Each row is a point on a landscape with many peaks, with its height.
From any point a climber steps to the highest of the 6 points nearest to it. It stops when none of these is higher. Distance is the straight distance between rows; heights are no part of it.
Z_558 h=3.21: [152 109 134 115 152  66 149 141 119  84 162 173 135]
Z_165 h=4.08: [111 102 135 139 142 141  89  85 114 146 150 101 137]
Z_939 h=7.17: [131 127 121 157 196 169  97  99 150 180  71 110 144]
Z_224 h=2.54: [132  99 130 129 109 153 107 107 114 147 127 130 111]
Z_818 h=4.35: [122 131 130 162 104 153 109 145 138 116 117 118 143]
Z_272 h=2.02: [125 113 133  91 149 160 136  52  99 184 157 116 103]
Z_673 h=2.00: [131 115 133 141 126  86 118 125 108  95 172 149 135]
Z_323 h=5.68: [151 112 123 123 104 180 121 144 122 149  89 137 115]
Z_267 h=6.91: [121 192 133 111 150  78 194 230 203  87  78 136 180]
Z_250 h=1.46: [147 104 129 119 147 187 117  95 105 179 110 132 110]
Z_991 h=5.19: [178 124 119 114 129  87 122 177 138  68 129 174 132]
Z_289 h=3.16: [142 136 128 149 103 112 123 177 143  92 108 142 135]
Z_547 h=1.93: [102 125 134 100 120 124 147  72  99 151 188 110 100]
Z_867 h=5.03: [114  99 126 127 163 154  88  66 119 175 133 108 127]
Z_859 h=2.15: [126 107 134 107 174 170 118  65 106 187 129 126 112]
Z_106 h=6.23: [117 117 134 176 113 136 102 146 148 109 119 105 149]
Z_506 h=2.26: [ 85 150 131 185 125 136 123 151 176 129  91  78 169]
Z_559 h=1.32: [115 143 128  71 130 149 186  48  99 192 164 112  87]
Z_117 h=1.24: [127 124 133  83 142 164 149  61  95 189 154 120  91]
Z_94 h=5.15: [142 120 127 142 138 192 123 130 135 169  74 130 126]
Z_119 h=1.92: [134 117 129 113 118  84 138 121  95 103 173 162 112]
Z_349 h=1.78: [121 128 131 105 104  90 161  96  98 114 186 143 102]
Z_436 h=3.85: [117 147 127 154  97 138 124 178 151 102  90 108 144]
Z_334 h=6.45: [119 115 128 160 141 186 114 136 137 162  80 109 137]
Z_126 h=3.15: [107 107 130 110 140 135 107  65 104 168 173 100 105]
Z_720 h=1.31: [100 133 132  84 148 144 154  41  98 184 170 106  97]
Z_882 h=1.30: [112 114 133 125 126 105 116  86  95 129 193 117 115]
Z_901 h=3.95: [151 122 129  98  89 147 120 115 100 128 137 140 100]
Z_793 h=5.65: [ 93 164 138 169 107 147 140 171 160 119  93  91 157]
Z_312 h=2.22: [137 135 125  79  93  97 150 115 100 106 181 151  94]
Z_213 h=6.19: [135 161 123 142 135  93 153 214 175  69  90 141 170]
Z_34 h=6.83: [111 143 138 180 121 109 118 162 157  92 120 121 169]
Z_60 h=3.20: [120 107 137 145 113 151  93 117 116 145 129 118 121]
Z_462 h=4.98: [141 118 127 111 224 148  95  65 103 193 102 134 122]
Z_922 h=4.77: [126 151 130 159 121  97 145 200 164  81 105 135 165]
Z_210 h=6.35: [142 114 134 150 137  76 129 151 125  81 139 161 138]
Z_387 h=3.48: [160 129 125 126  83 114 114 159 126 102 125 139 113]
Z_403 h=4.33: [142 175 108 131 109  95 146 222 174  76  87 135 152]
Z_636 h=1.80: [112 114 134 164 126 107  98 119 120 106 154 125 142]
Z_390 h=3.56: [146 117 132 113  85 129 111 126 104 118 149 144 107]
Z_788 h=4.28: [182 112 122  97 166  72 152 164 129  80 127 185 142]
Z_124 h=4.56: [143 143 116 123  74 148 113 173 140 111  93 136 124]
Z_415 h=1.55: [118 139 122  57  87 138 179  78 103 157 169 120  79]
Z_635 h=5.77: [143 111 138 140 177 179 106  99 125 180  88 123 118]
Z_769 h=1.61: [107 133 130  72 106 132 170  74  94 156 176 113  85]
Z_527 h=6.97: [116 105 129 133 153 164  98  80 123 178 119 107 129]
Z_687 h=4.12: [144 124 123 141 117  91 124 165 137  86 126 157 136]
Z_792 h=2.56: [152 173 106 130  89 122 124 197 159  88  75 123 139]
Z_89 h=4.26: [145 103 134 123 107 180 113 122 117 158 113 132 111]
Z_326 h=5.34: [151 118 117 116  85 176 114 139 119 137 103 143 108]
Z_671 h=0.10: [113 159 118  59 225 135 160  23 107 193 149 106  98]
Z_324 h=7.98: [162 114 128 135 156  79 137 180 147  74 120 178 152]
Z_978 h=1.94: [132 126 132 175 146  88 128 172 152  76 119 153 161]
Z_300 h=3.93: [124 169 112 145  98 114 140 213 170  82  98 132 153]
Z_857 h=2.63: [152 127 116  79 125  66 157 138 107  96 170 170 101]
Z_681 h=5.50: [121 119 132 160  96 161 114 151 128 137 106 110 142]
Z_950 h=1.09: [108 109 130 166 143  84  93 123 138  96 155 123 150]
Z_989 h=6.65: [102 133 131 171 148 176 113 141 158 160  69  78 156]
Z_709 h=1.89: [111 141 130  91  95 103 166  92  96 129 184 127  97]
Z_248 h=1.72: [124 109 130 139 105 113 113 119 110 118 146 125 126]
Z_531 h=3.55: [122 105 123  94 184 154  95  48 103 183 137 104 118]
Z_33 h=1.79: [ 94 171 130 173 122 109 149 188 178 101 102 108 163]
Z_843 h=0.55: [ 94 157 135 184 126 103 136 184 178  99 110 107 167]
Z_413 h=1.51: [122 112 131 100 116 152 131  83  99 170 166 125  91]
Z_401 h=5.44: [143 145 121 156 144  87 152 202 171  69 100 144 170]

For each start below, name the point where the climber stops.
Z_300 => Z_267
Z_922 => Z_267
Z_403 => Z_267
Z_349 => Z_324
Z_272 => Z_527
Z_436 => Z_34

Call two points neighbours if one is among the 6 nearest of the other. Go from one point of each pair to the other, from neighbour to neighbour, staying as high as possible. Name the lowest point that can't be avoided.
Z_267 and Z_34 => Z_922
Z_527 and Z_34 => Z_793
Z_324 and Z_267 => Z_401
